Each row is a point on a tangle of strands that fork, close into loops and nearly touch. The rows are in no order.
Two points are linked if the straight distance between their rows is under 36.2. Some points are linked to none.
q_303: [  3  -5   3  -3  28   4   1  -6  -1  -2   7  10  -2   5  21   9   2  14
   1   0   2   2  -1   5 -11   3   3 -10   9  -2 -16   8]
q_904: [ -4   4  -6  -4  11 -14  -4 -10   1  -2   0   6  14  -1   2   1  11  12
   5  -1  -4 -13   5  13  -4  -5  16   6   2   1  -3 -10]
q_549: [-13  30  11 -14  12   0   3   2   1 -10  20   3  10 -19   0   1  -8   2
   1  -6  -2  -5  10   7  -4   6  15 -17  -5  -6   8   6]
q_785: [  3   9   8   2  31 -11   6   6   6  23  12  25  17  -5   8   0  -8  22
  -7   7  -4 -23   7   9   6   3   8 -18   1   2  -8   9]
q_523: [ -5 -27   2   4 -22   7   9  14   1  24 -12   4 -10  16  -9  -6  -6  -9
  -1   3   3   7 -11   5   8  -6 -10   2  -2  -4   7  -3]
q_985: [  5  10  -2   7 -12   3  -8  -7 -13   0  -1 -20  -8  11  -2  -1   1 -11
  -9  -1   8  16  -7 -15   4  19  -5  -9  -2  -1  -7  14]
q_552: [  7   3   7  14   0   0   4 -15 -13 -27  -6  -1  -4  -7  14  -5 -14   3
  -1   2   0   1  18 -12   1  15   1   4   5   5  -6   7]
q_877: [ -9   6  -4 -11  19  10   0  -1  -3 -13  16  -3  -3  -5  18   6   1   5
   3  -4   9  14  -5  -3 -11  12   0 -11   3 -11  -9  10]
q_696: [ -1  -6   6  15 -15  -6  -3   4  -9  23  -4  -3  -5  25 -13  -2   3  -7
 -12   1  -3   1 -11   3  16  10  -8 -10   4  -2  -3  13]
q_139: [-13  10  13 -17 -12   4   3  -1  -1 -11   4  -5   0  -5 -13  -2 -10 -10
   1  -3  -7   0  13  15  -1 -12   6  -3   3  -3  20   2]
q_554: [  3 -23   1   4 -18   9  12   2  -2  -2 -17  -4 -14   1  -5  -2 -19  -5
   3   5  -7  -2  12  -5  10  -2 -12  18   2   9   0   1]
q_686: [  6 -12  -6 -10 -16  11   0  -7   2   3  -8 -26 -27   6   6  -6  -6 -19
  -2   7   8  29 -11 -27  -8  -4 -24   4  -5  -1  -1   0]
q_615: [ -3  -1  -2   7   0 -14  -4  -2  -6  24   4   3   2  37  -2  -2  23  -4
 -11   0   3   2 -22  10   2  -1   8 -24  11  -9   1  10]
q_25: [-11  28  11  -2  -3  -1   2   0  -6 -26  14  -4   6 -18 -11   0  -5  -5
   3  -5   3  -2   9   4  -2   8  13 -17  -1  -3   8   7]
q_496: [  8   2   2   7  29  -7   1  10   2  24   5  26   8   0   9   5 -10  21
 -10   6  -4 -18   5   2   6   9  -3 -15  -2   7 -17  10]
q_935: [ 19 -18  -2   8  17   2   4  -3   2 -11 -11  10  -1 -11  30  -2  -6  15
   8  10   2   1  10 -12  -6   3  -4  22   4   9  -3  -9]
q_17: [  0  -2 -10   3   6   3  -3  30  15  33   6  12  15 -10  -9   2   5   6
  -2   0   1 -12  -8  -1  11   3  -7  -4 -14  -1 -10  -6]
q_879: [  9  15   2  10 -26  11  -6  15  12  -3   0 -16  -2  -5 -31  -5  10 -19
 -10  -1   0   5  -7  -7   9  -3 -15   2 -10   4  12  -7]
q_542: [  2  -7  -4 -11 -15  11  -1  20  12  11  -3   0  -6  -4  -9   3  -4  -9
   1   3   5   9  -8   0   2 -15 -14  12  -6  -4  15 -12]
q_591: [ -5  -1  -5   2   0  -6  -6  -9  -5   3   6  -7  -1  23   9   4  21  -4
  -1  -4   3  12 -17   2  -7   4   5 -16   6  -7  -9   4]
q_157: [  0 -25  -1 -13   3  21   5  14   3  13  -1   3 -16   3   7  10 -15  -1
  -1   4   7  13  -6  -6  -5  -8 -16   9   1   0  -1  -3]
q_881: [  5  -9   0 -12  24  13   2  12   9   3   0  12   4 -14  16   7 -11  13
   4   5   0   2   7  -2  -6  -6  -6  10   3   2   1  -2]
q_517: [  0   2   2  15 -14  -7  -3 -11 -12  -2  -6  -7  -4  17 -14  -2   1  -4
  -6  -1  -8  -7   6   7   8   5   3  -2   5   5   1   9]
q_829: [  2   9   3 -13  -7  15   1   2   5 -15   9 -13 -14 -16   3  -1 -13 -10
   4  -6   4  16   6 -19  -1   5 -14  10  -8   2   2   3]
q_620: [ -9   4  -1  -2  22  -8  10 -17 -10 -17  13   9  -3   2  22   4   5   9
   5  -3   8   1  -1  10 -12   8  19 -16  13  -8 -19   6]
q_298: [ -1  -4   0   2   3  -9  13 -17 -10 -40  -5   2  -9 -12  19  -3  -6   7
  16   0   9   4  11  -8  -8   6  12   3   7  -6  -9  -7]
q_355: [ -7  19   4 -19   4  13   3   5   1 -25  12  -5  -2 -24   4   3  -9  -6
   7  -6   3  13   9  -7  -7   5   3  -2  -4  -8   8   4]
q_786: [ 14   4  10   9  23  -9   1   4  13   5   1  27  19 -14  13  -7  -4  22
  -2  11  -9 -16  15  -1   8   5   8  -2  -2  11  -2  -3]
q_377: [-10 -16   1   1 -16   7   4  25   7  22 -12  17   4  -6 -15  -2 -16   0
   4   5  -4 -15   3  14   8  -7  -6   3  -7   0   8 -10]
q_465: [ -9  -6  -8   7  20 -17   0 -24 -14  -4  10   9  -6  25  14   2  21   9
   4  -2  -3  -2 -12  14  -7   7  17 -13  14  -2 -29   3]
q_150: [ -7   0   2 -14  -5  -6  -3  -1   5   0  -1  -1  12  -1  -8  -2   9  -3
   7  -3  -2  -3  -3  14  -4 -18   7   2   0  -6  20 -10]
q_525: [ -1   0  -5 -12 -12   9  -5  11   9   5  -5  -8  -2   0  -5   2   5 -12
  -2  -5   1  11 -12  -3  -3  -7  -7   7  -3  -6  15  -7]
q_587: [ -2   4   5   6  10 -12   5 -18 -13 -29  -1   7   4  -6  16  -5  -7   8
   9  -3   4  -5  14   2  -2   7  17  -2   8  -4  -4  -1]
q_26: [  8   1   7   8 -24   0   1  -6  -6   1  -9 -27 -18  21  -9 -11  -2 -24
  -7   2   6  24  -8 -12   5   5 -10  -3   3   3   2   8]
q_226: [ 10   7  -7  22  -9   0 -10   6   4  -3  -6  -6  14 -12 -19  -1  10   2
  -5  -1  -6 -14   2 -12  10   5 -10  12 -12  17  -4  -8]
q_364: [-10  13   4 -17  18  -1   1  -2   1  -3  16   5  12 -12   7   8  -3   3
   6  -5   3  -1   3   9  -9   0  13  -6   5 -10   6   2]
q_92: [  0   6   2  11 -13  -9  -7  17   5  23  -1  -2   6  20 -17  -4  16 -10
 -16   2   5   1 -16   6   9   2  -3 -20   3  -9  11   4]
q_896: [  4 -17  -4  -3  12  -1   3 -19 -11  -8  -2   2 -11  10  25   7   2  13
  10   1   0   2   0   0 -15  -1   7  12  11   0 -12  -5]
q_831: [  1  -6  -3   5   5 -13  -4  -4   3   8  -6   8  15   3  -8   0  12  13
   3   3  -3 -16  -1  15   6 -10   9   8   0   6   1 -12]
q_819: [  3  13  -1  13  -8  -7  -9  -6  -3 -19  -8  -8   8  -7 -12  -2   8   1
   4  -3  -7 -16   6  -1   4   2   6  12  -6   7  -1  -5]
q_719: [ -6   1   8 -11 -16  11   3  -3   0   1  -1 -14 -13   9  -7  -6 -10 -15
  -2  -4  -2  15   2   2   0  -5  -5   0   2  -2  10   9]
q_638: [ -6  24  -6  -8  14   4  -9   6   7   3  21  -7  12 -12  -4   2  12   0
   0  -4   6   5  -7  -6  -7  12   4 -10  -6  -7  -3   5]
q_888: [-14  14  -1  -5  11 -17  -1 -12  -5  10  13   8  10  16  -1   3  14   8
  -3  -2  -3 -14  -4  16  -4   1  19 -22   4 -11  -7  13]
q_919: [  5   1 -10  23  -8 -18 -13 -10  -4   5  -4 -10   3  25  -4  -6  31  -5
  -2   0   3   5 -16  -4   2   7   7  -1   2  -3  -7  -4]
q_449: [ -4 -14   9  -2 -19   7   7  11  -1  20  -4  -1 -17  21  -9  -9  -6 -15
  -8  -2   4  14  -8   6   8  -4 -12  -9   3  -7  10   4]
q_962: [ 17  -5  -4   7   9   3  -1  -7   3 -18  -6   2   1 -15  20   3  -5   7
   3   7   4   1  11 -22  -2   3  -3  19  -3  10  -8  -4]
q_374: [ 12  -3   1  -2  -4  10   3  -9   3 -24  -6  -6 -10 -27  12   1 -15  -7
   5   1  -4  11  10 -22  -4  -2 -12  21  -9  10   5  -2]
q_909: [ -1   5 -13  12  10 -24 -11 -15  -3   3   5  -7   7  24   1  -4  35  -2
   5  -3   5   6 -19   5  -1   8  12  -7   2  -5 -20  -5]
q_693: [-10   5   1  -7  -6  -9  -1 -10  -1 -11   0   2   9   8  -5  -1   8   2
   5  -2  -4  -9   2  18  -4  -9  18  -2   4  -3   7  -8]
q_634: [  6  18  12  -6   0  17   5   5   7 -23   7  -6 -10 -27  -1   0 -18 -10
   1  -5   0   7  16 -19   1   4 -13   8 -11  10   8   4]
q_83: [ -1 -33  -6 -13  -4  15  10   2  -2  13 -15  -1 -19   7  10   4  -8  -2
   4   4   2  14 -10  -2  -4 -14 -12  10   4   2  -1  -5]
q_569: [  7 -13  -9   1  11  -3   1 -11   5 -17  -9   8   6 -11  15   3  -3   8
   9   4  -3  -9  10  -1 -10 -10   7  23  -1   1   5 -18]
q_683: [ -5  -6   4   6 -23   6   1  24   8  12  -6   5   5  -6 -27  -1  -7  -4
   0  -1  -6 -15   6  12  12 -11 -11   2  -6   3  10  -7]
q_478: [  3 -17  -1  11 -27   7   2  14   7  20 -13 -11 -12  12 -15  -5   0 -15
  -5   5   7  11 -14  -6  10  -3 -15   5  -3  -1   4  -7]
q_817: [-11  10   6  -1   7 -11   4 -17 -11  -6  12   4   2  14   4   2  -2   5
  -3  -7  -3  -5  -1  12  -2   9  16 -20   8  -5  -7  16]
q_691: [-11   7   6 -17 -12   3   8 -14  -5 -26   5  -9 -11  -3   6  -2  -3  -9
   7  -8   4  17   1   2  -7  -1   9  -6   4 -11   4   4]
q_520: [ -5  -5   6 -11  -4   9   1  11   3   6  -2  10   2  -1  -7  -1 -11   2
   2  -1  -7 -11   6  13   7 -11   1   4   4   1  15   3]
q_858: [  8 -15 -11   7 -22 -12  -8 -14  -2  -2 -16 -16  -8  10  -2  -7  10  -6
   5   6  -5   3  -9  -9  -1 -12  -5  18   0   3   3 -16]
q_143: [  0  15  -5   7   2 -15 -10   6   4  21   4   1  19   6 -19   2  14   4
  -9   1  -6 -14  -5   6   8   4   5 -13  -7  -5  -7   5]
q_501: [ -2   8  15 -23   1  17   3   7   8 -17   7   1  -7 -20   3   4 -22  -7
   4  -4  -1   7  19   2  -5 -14  -5  12  -4   4  20   3]
q_230: [  0  20  12   3 -17  10   1   0   0 -17   0 -11   2 -16 -26  -1  -5 -10
  -2  -6 -10 -10  11   2  10   2  -3   1  -5  12   9   2]
q_504: [  4  -1  -6  11 -11  -8  -5  -4   1   0 -10  -2  12   1 -15  -1  11   1
   4   2  -3 -11   1   1   6  -7   6  13  -2   4   3 -15]
q_72: [ -6 -12  -4  -2 -22  16   5  32  12  17  -5   7  -8  -7 -16   1  -6 -10
   1   4   6   7  -9   2   7  -7 -18   9 -11  -3   9 -13]
q_689: [  3   6  -4  17 -16 -13 -10  -9 -11   4  -4 -11   1  21 -12  -4  15  -8
  -6   0   1  -2  -7  -5  11   9  -1  -3  -3   4  -5   0]
q_910: [ 10  12  14   8  13  -1   3  -2   3 -18   4  13  13 -18  13  -3 -12  12
   3   5   1 -11  19   0  -4   5  12  -3   1   7   6   1]
q_488: [ -1  -7 -11  12  12  -8  -4  16   3  33  -2  13  10   8  -5   6   6  12
  -6   5   0 -11  -8   6   7   3  -7 -12  -4  -2 -21   2]
q_71: [  1  -6  -4  -7  15   1   6 -17  -9 -27   1   1 -12 -16  25   4   2   5
  14   0   7  11   3  -8 -14   1   8   3   5  -7 -10  -5]
q_6: [  4  19   6  13 -15   6   1  -9  -8 -25  -4 -13   2 -17 -14  -2   0 -10
   2  -5  -5  -9  11  -3   6   4   4   7  -4  12   3  -2]
q_845: [ -9  13   9  -5   4 -10   0  -3  -3   2   6   8  13   1  -9  -4 -10   6
  -3  -2 -12 -20  13  18   1  -1  11 -12   4   0   7  11]
q_960: [  3   7   0  10 -18  -3  -1  -8  -8  -2  -2 -22 -11  24  -3  -4  13 -21
 -11  -1   8  22 -17 -16   4   9  -5  -8  -1  -3   1   7]
q_859: [ -2 -12  -6  -8  11   3  -2 -10  -7  -5   0  -1  -3   7  12   2   5   3
   6  -1   0   6  -5   3  -9   0   4   4   3  -4  -4  -4]
q_77: [  0  13 -15  -3   6  -6  -3  -9  -2 -19   3  -8   5 -13  12   3  19  -3
  11  -1  12  11 -11 -11  -8   2   7   3  -6 -10  -8  -8]
q_323: [  1  14  -2  13  11 -12  -4  -5 -10   3   5   1   7   8   1   4   6  12
  -6  -4  -6 -13   3  -1   7  18   6 -12  -2   3 -16  17]
q_262: [ -9   6   6 -18 -17   2  -4   0   8  -8  -1  -4   4  -1 -18  -3   1 -12
   4  -2  -1   2  -1  20  -2 -19   2   4   2  -6  26  -7]
q_196: [  0  -9 -12   2  15   8  -1  21  16  23   0  13  11 -12   1   7   4  11
   3  -2   7  -9  -7  -7   2  -1  -7   7 -12   4 -11  -8]
q_156: [  1  -3   3   2  -9  13  -4  14  -4  14   3  -1  -6   8  -3   0  -8  -3
  -8  -1   3   6  -2  -6   7  11 -11  -4  -1   2  -4  12]
q_707: [  4 -18 -11   7   8  -1  -2  15   7  21  -9  11   6  -3   3   6   1  13
   5   3   2 -10  -5  -3   4  -3  -5  14  -4   2 -11 -11]
q_73: [ -9  24 -12 -12  12  -4  -1   2   8  -6  16  -5  15 -15   1   3  20   1
   5  -8   9   7  -9   2  -9   5  17  -7  -2 -13  -1  -1]
q_461: [ -5  12  -5  -3   4  -4  -7  14   7  17  11   4  12  -4 -10   3   5   5
  -7  -2  -3 -10  -4   7   5   2  -1 -13  -2  -2   2   7]
q_630: [  5 -23 -11  -3   1   5   0  -2  -2   3  -7  -2  -8   7  10   4  -4   3
   4   4  -1   4  -4  -2  -3  -4  -6  14   4  -2  -5  -4]
q_997: [  3   3  -6   4 -10  -5 -12  10   0  15   0  -4   9  16 -13  -2  17  -7
  -9  -2   4   1 -17   2   5  -2  -4  -7  -4  -5   5  -2]
q_526: [  4   0  -8  -3   7  12  -7   9   9  -1   3   0   6 -14   7   6   0   6
  -1  -2   6   3  -7 -13  -3   0  -8   9  -7   3  -3  -4]
q_490: [ -4  18   2  -8  -1   4  -7   7   8  -1   9  -2  10  -9 -14   1   2  -4
  -3  -5   1  -4   2   6  -2  -1   1  -6  -6   1   9   1]
q_598: [  4 -12  -9  -8   0  -2   6 -17  -6 -26  -7  -4 -10  -9  19   3   1  -1
  10   3   3   4   2 -10 -15  -5   2  17  -2  -3  -3 -12]
q_384: [  2 -16  -2   5 -21 -12  -2 -15  -7  -4 -17  -8  -5  17  -6  -9   9  -7
   4   4  -3  -1   0   5   4 -10   5  12   6   1   8  -8]
q_376: [  9  -8  -8 -11  25   6   3  -3   7  -6  -2   8   2 -22  22   8  -2  15
   7   3   5   2   4  -4 -14  -6   4  11  -1   2  -1  -5]
q_190: [  0  -3   0  -9 -12  13   2  -3   0  -6  -2 -21 -21   1   3  -2 -12 -13
   1   2  -2  22  -1 -19  -4   3 -19   9  -3   2  -2   7]
q_499: [ -2   9   5   8  -3  -2   0 -12 -11 -23   0  -8  -7  -6   9  -2  -4   0
   0  -3   5   6   6 -10  -1  18   5  -4  -1  -3 -12  10]
q_514: [  6 -11  -7  11 -22   5  -5   6   3   7 -10 -15  -6   2 -11  -1  -1  -9
  -2   4   3   9 -11 -19   7  -2 -20  13  -7   5  -3  -9]
q_980: [  2 -23  -4 -13  10  20   5  21   7  10  -1  11  -6 -10  11   7 -14   8
   5   4   4   6   0  -3  -5  -7 -13  10  -5   2   4  -6]
q_952: [ 10  12   5  17  20  -7  -2  -2  -3  -2   0   9   8  -7  11   5  -4  13
  -4   1  -4  -9   8  -5   7  21   2  -5  -2   7 -12  12]
q_38: [ -7  21  11 -20   1  12   9   4   3 -24  13   1  -4 -29  -4   0 -18 -11
   8  -4  -6  10  17   3  -7  -6   3   7  -4   4  18  -5]
q_386: [  5 -15   5  -2  -9   7   9   1  -2  -1 -13   6  -4  -8   1  -1 -21   3
   4   3  -8  -6  17   2   4  -8  -6  14   4   9   8  -3]
q_199: [ 11  -3   5  12 -24   9   9  -9  -5 -20 -12 -22 -16 -13 -11  -6 -18 -14
   3   3 -11   1  16 -16   7  -5 -13  20  -1  18   1   1]
q_641: [  4  -4   4  19 -13  -1   1   0 -14   5 -10  -9  -3  14 -12   0  -9   1
  -7   3  -5  -9   8  -5  17   9  -5   2   0   8  -8   9]
q_136: [ -5   7  10 -20  21   6   3   6   5   3  15  13   7  -9  11   4 -12   9
   1   0   2  -3   5  10  -7  -5   7  -9   1  -3   9  -1]
q_455: [ -3   0   5 -10  24   9   1  20   9  17   8  15   6  -7   6   7 -10  12
  -9   3   0  -7   1   4  -5  -1  -2 -12  -1  -2  -1   4]
q_687: [  0 -14  -9  -7 -14  -2  -6  -1   8   2 -11  -5   1   6  -3  -1  14  -8
   3   3   4   9 -11   6  -2 -17  -4  12   0  -3  13 -12]
q_728: [ 11 -19  -2   6 -10  -1   3  -1  -2  -8 -20   5  -2 -11  -3   2  -9   5
   8   8 -12 -14  14  -2   2  -7  -3  27   3   8   4 -12]
q_133: [ -2   5   4  14 -10 -14  -7   6  -6  22   2  -3  -1  31 -10   0  14 -15
 -16   2   5   7 -18   4  10   8   0 -21   5  -5   0  16]
q_258: [ -6  -6   6 -10  -5  10   6  22   9  19   2  17   4  -9  -9   5 -18   4
   1   3  -3 -15   5  17   6 -11  -6  -1  -5  -2  14  -3]
q_268: [  7   1   4   1   7  15  -4  17   3  10   8   2   0  -4   3   2 -13   7
 -10  -4   4   2   4 -13   4  13 -13  -2  -6   5  -4  10]
q_433: [-11   4 -12  -3  19   4   1  -7  -5 -12  15  -4  -4  -4  18   4  15   5
   3  -3  12  16 -16  -6 -15  11   9 -18   3 -12 -17   5]
q_626: [ -5   0  -4  -6  -1 -14  -6 -10   5  -1   1  -2  10  10   2  -3  28  -3
   4   0   5   9 -17   9 -11 -15  14  -6   7 -10   8 -10]
q_413: [ -7  10   6  11   1 -11  -4 -11 -16  -3   1   1  -5  14   1   1  -2   4
  -8  -6  -7  -4   6   1   2  18  11 -15   6  -3 -11  19]
q_762: [ 10 -15 -14  13 -23  -2  -4   0  -3   5 -18 -14  -2   7  -6  -3   0  -9
   0   9   0   0  -6 -11   7  -7 -14  22  -4   7   1 -18]
q_717: [ -9   6  -3  -9  23 -11   0  -8   9  13   6  14  18   0   2   0   7  14
   2   1  -3 -16   2  15  -5  -7  18  -8   4  -3  -4  -7]
q_611: [ -2   7   3   8 -17   1  -4  16   9  12  -1   3  10  -4 -30  -2   5  -3
  -6   0  -6 -17  -2   9  13  -6  -5  -5  -8  -1  14  -5]
q_779: [  9  -5  -3  -2 -16   8   6  -7   6 -16 -11 -19 -17 -20  -3  -4 -16 -13
   5   2  -4   9  10 -23   0  -6 -20  26  -9  12   3  -2]
q_749: [  7  -7   4 -14  -3   8   7  -4   6 -19  -9  -4  -8 -25   9   1 -18  -9
   6  -3  -6   6  15 -10  -5 -10  -4  21   0   3  12  -3]
q_659: [ -9   8   6   5  21 -16   6 -19  -9 -19   8  14   3  -3  18   0  -2  15
   9  -3   3  -9  12   9  -8  13  25 -13  11  -7 -10   6]
q_321: [  6  -8 -12  -5  -1   8  -1 -15  -5 -14  -7 -12 -15 -11  19   0  -3  -3
   5   2   2  12  -2 -16 -12  -1  -7  14  -3  -3  -8  -5]
q_231: [  6  -9   9  -5   0   5   7   2   3 -12  -8  16   2 -17   3  -1 -23   3
   5   2 -10  -9  23   4   1 -13   2  14   4   9  21  -3]
q_744: [ -2  19  11  -1  19 -10   3  -1   0   7  11  18  17  -4   1  -1 -11  15
  -1   1  -5 -24  11  15  -1   4   8 -17   3  -2   3   7]
q_444: [ -2  -4  -6   5  20  -3   2  20   6  34   6  23   8  -1   1   3  -3  14
 -11   3  -2 -18  -4   5   4   7  -4 -14  -7  -2 -16   8]
q_56: [ -1   6   0 -16  13  15   6   1   1 -17  12  -2  -6 -16  18   5  -9   0
   6  -5   8  14   4 -11 -15   5   1  -2  -5  -2   1   6]
q_585: [ -6   1   9  -1 -21   6   2  20   0  21   3   3  -6  11 -24  -3  -9  -9
 -11  -3  -3  -7   0  12  13   1 -11 -12  -4  -5  11   7]
q_464: [  7   0  10 -11   2  15   9  10   8 -12  -1   5  -6 -23   2   1 -23  -2
   2   1  -6   3  19  -6   1  -9  -7  18  -2  10  19   0]
q_68: [ -1  -1  -9  12   2 -15  -8   5  -2  26   0   3   8  16 -15   1  13   7
  -8   2  -6 -13  -9   8  11   3   1  -9  -5  -1 -12   3]
q_510: [  9  -6 -10  -1  10  10  -4  -2   2  -9  -3  -5  -3 -11  18   5   1   4
   7   2   4   4  -3 -19 -10   3  -7  19  -6   4  -7 -10]
q_480: [ -3 -11   6 -10 -20   4   8  -9   2   1  -7 -19 -19  14   0  -9  -4 -20
  -1   0   4  20  -6  -4  -2 -13 -10   6   5  -6  10   3]
q_650: [ -7 -15  -2   0  -7  -1   3   4   0  12  -9   5  -3  11  -6   1  -2   7
   2   1  -8  -7   4  16   6  -7   0   3   6  -1   4  -2]
q_851: [  1 -19  -3   9 -12  -7  -3  -5  -4   8 -15   3  -1  21  -4  -3   5   2
   2   3  -6  -4  -1   9   5  -2   0   7   9   3   2  -7]
q_448: [-11  16  -7 -12   4 -10  -3  -4   7  -7  10  -4  14  -2  -3   0  25  -6
   5  -6   5  10 -13   8  -8  -6  21 -11  -1 -16   6  -8]
q_635: [  7 -11   1   3 -20   7   1  -2  -1  12  -8 -22 -22  15  -3 -10  -5 -20
  -6   7   8  28 -12 -19   3   1 -19   1  -3   3   1   0]
q_530: [ -2  14   2  10  -5   4  -1  -6 -15 -14   4 -15  -5   3   1   1  -4  -6
  -7  -5   2  11   3 -15   1  19  -2  -8  -4  -2 -11  20]
q_176: [-4  1 -3 -6 -2 -1 -4 -5 -7 -6  5 -4 -3  8  4  1  9 -4 -2 -5  7 10 -6 -1
 -8  2  6 -1  1 -6  1  1]
q_263: [-10   9   2 -10  27 -18   5 -12   3  12  15  13  13   4   2   3   5  14
  -2   2  -2 -20  -5  18  -7  -1  20 -18   8  -4 -11   7]
q_675: [ -7  11   4   8   1 -18  -3 -11  -9   1   2   5   8  12 -10  -3   3   6
  -2  -1 -11 -21   6  17   8   3  14 -11   5  -2   0   6]
q_142: [ -2 -18   3 -12 -25   5   8   6   9   9 -17  -8 -16  14  -3  -5  -1 -24
  -2   6   6  21 -10   0  -1 -22 -13   8   4  -4  14  -9]
q_220: [  4  -1  -4   0  -8  -3  -8   1   0  14   1 -11  -4  21   1  -3  22 -13
  -4  -1  11  14 -23   0  -2  -1   0  -9   6  -7   1   2]
q_988: [ -3 -13  -1   5  17  -7   0 -23 -14 -10   3   9 -12  19  22   5   7  11
   3  -6  -3   2  -4   9  -8   2  10  -4  16  -2 -20   1]
q_378: [ -7   2 -10   5  25 -20  -2 -23  -5  12  11  11   6  20   4  -1  28   9
   1  -3   1  -7 -12  14  -6   2  16 -11   7  -1 -28  -4]
q_277: [ -5   3 -11  11  12 -25  -6 -16  -5  12   5   1   8  22  -4  -4  28   8
  -3  -2   1  -5  -9  11   1   1  13  -9   4  -3 -14  -2]
q_59: [  3   5  -2  -9  20  18  -4  16   8   5  13   3   4 -15   9   8  -6   7
  -4  -2   7   5  -2 -14  -5   7 -10  -3  -7   3  -1   4]
q_349: [  2  -5  -3  -6  30   8  -3   7   3  14  10  11   5  -3  13   9   3  14
  -5  -1   5  -1  -5   2 -11  -1  -1  -7   4   0 -10   1]
q_319: [ -7   4  12  -7 -17  10   3   6  -1  11   2 -11 -18  18 -13  -7  -8 -19
 -10  -5   1  16  -1   5   7   3 -10 -13   1  -3  10  12]
q_706: [  0  -7  -4  14 -14   4  -3   7  -9  13  -8  -3  -6  15 -10   1  -4  -4
  -7   1   1   1  -5  -2  11   9 -12   3  -3   5  -4   7]
q_502: [  9 -15   5  13 -20   7  10  -6  -2  -6 -19 -12 -18  -6 -12  -5 -20  -4
   3   6 -10  -6  15 -17   8  -3 -18  20   3  17  -1  -3]
q_365: [  1  21   5  -4  -6  11  -9  19  12  -8  15  -4   8 -20 -19   0  -1  -7
  -3  -5  -3   1   2  -7   5   1  -9   0 -12   5  13  -1]
q_213: [  1 -11  -4  -5  -9  -7  -4  -4   8   6  -7  -4   4  19   3  -7  25 -13
   2   1   9   9 -21   8  -4 -23   3   0   6 -11  17 -16]
q_390: [  2 -21 -13  13   6  -6   0  10   2  25  -7  11   7  11  -3   4   8  13
   4   3   3 -11 -10  11   5  -1  -1   4   2  -1 -18  -9]
q_467: [ -4  -5  -7   1   5 -14  -4  -9   1  16   2   0   6  25   1   1  26   0
  -7   1  -1   0 -16  14  -3  -3  10 -13   6  -7  -7   2]
q_639: [ -3  11  13  -2 -10   7   2   3  -6  -7   2  -4   0  -9 -17  -4 -16  -6
  -4  -5 -10  -3  18   4   5  -4  -3   1   0   9  13   6]
q_257: [ 11   5  16  11   7  -2   4  -6  -6 -19  -6   7   0 -14  15  -6 -15   8
   2   5  -8 -12  22  -5   3   9  10   6   4   7   5   5]
q_679: [  0  10   4   9 -13   1  -3  11   0   8   1   4   6  -3 -23  -4  -8   1
  -7  -3  -9 -20   7   4  13   4  -6  -6  -5  10   6   6]
q_503: [ 13   0   3  12  23  -2  -1   1   4   3  -4  15  11  -9  12   1  -4  19
  -7   3  -3 -12  13  -4   3   5   0   2   0   8 -10   3]
q_570: [ -7   0   2 -11  27   0   8 -11  -9  -6  11  12  -2   1  22   7   6  13
   9  -3   8   8  -5   6 -20   0  12 -13  13  -9 -12   3]
q_391: [ 18  14  13  16  20  -7   1   0  12  -9   0  18  18 -26  11  -7  -5  18
   3   5  -5 -15  18 -13   4   6   6   0  -7  18   5  -2]
q_84: [-11  14   3  -6  -6  -3   5  -5  -7 -26   8  -8   1  -8  -5  -3  -1  -7
   7  -6   3   2   6   4  -4   6  13  -7   2  -7   2   1]

A piece is two or more points that can be reached from each other along the links. Count, over all rows, the pieces, the separate loops (a circle has one, a figure eight two, a Y none), the forks (points with three links) and the tips (points with one).
pieces: 6
loops: 5
forks: 11
tips: 13

How many points has the smallest loop of links through each point below? Write - if it is on no loop.
q_909: 11
q_374: 9
q_591: 7
q_639: 11
q_881: -

Name the points in between on the shortest way along the links from the first point to the second, in order.
q_150; q_391: q_693 q_904 q_717 q_263 q_888 q_817 q_413 q_323 q_952 q_503 q_786
q_433; q_554: q_877 q_56 q_355 q_38 q_501 q_464 q_231 q_386
q_980; q_517: q_157 q_83 q_630 q_859 q_176 q_591 q_467 q_277 q_909 q_919 q_689
q_142; q_258: q_480 q_719 q_319 q_449 q_523 q_478 q_514 q_762 q_858 q_384 q_851 q_650 q_520
q_706; q_71: q_156 q_268 q_59 q_526 q_510 q_321 q_598
q_997; q_349: q_92 q_133 q_696 q_706 q_156 q_268 q_59 q_526 q_510 q_321 q_598 q_71 q_298 q_587 q_659 q_620 q_570 q_303
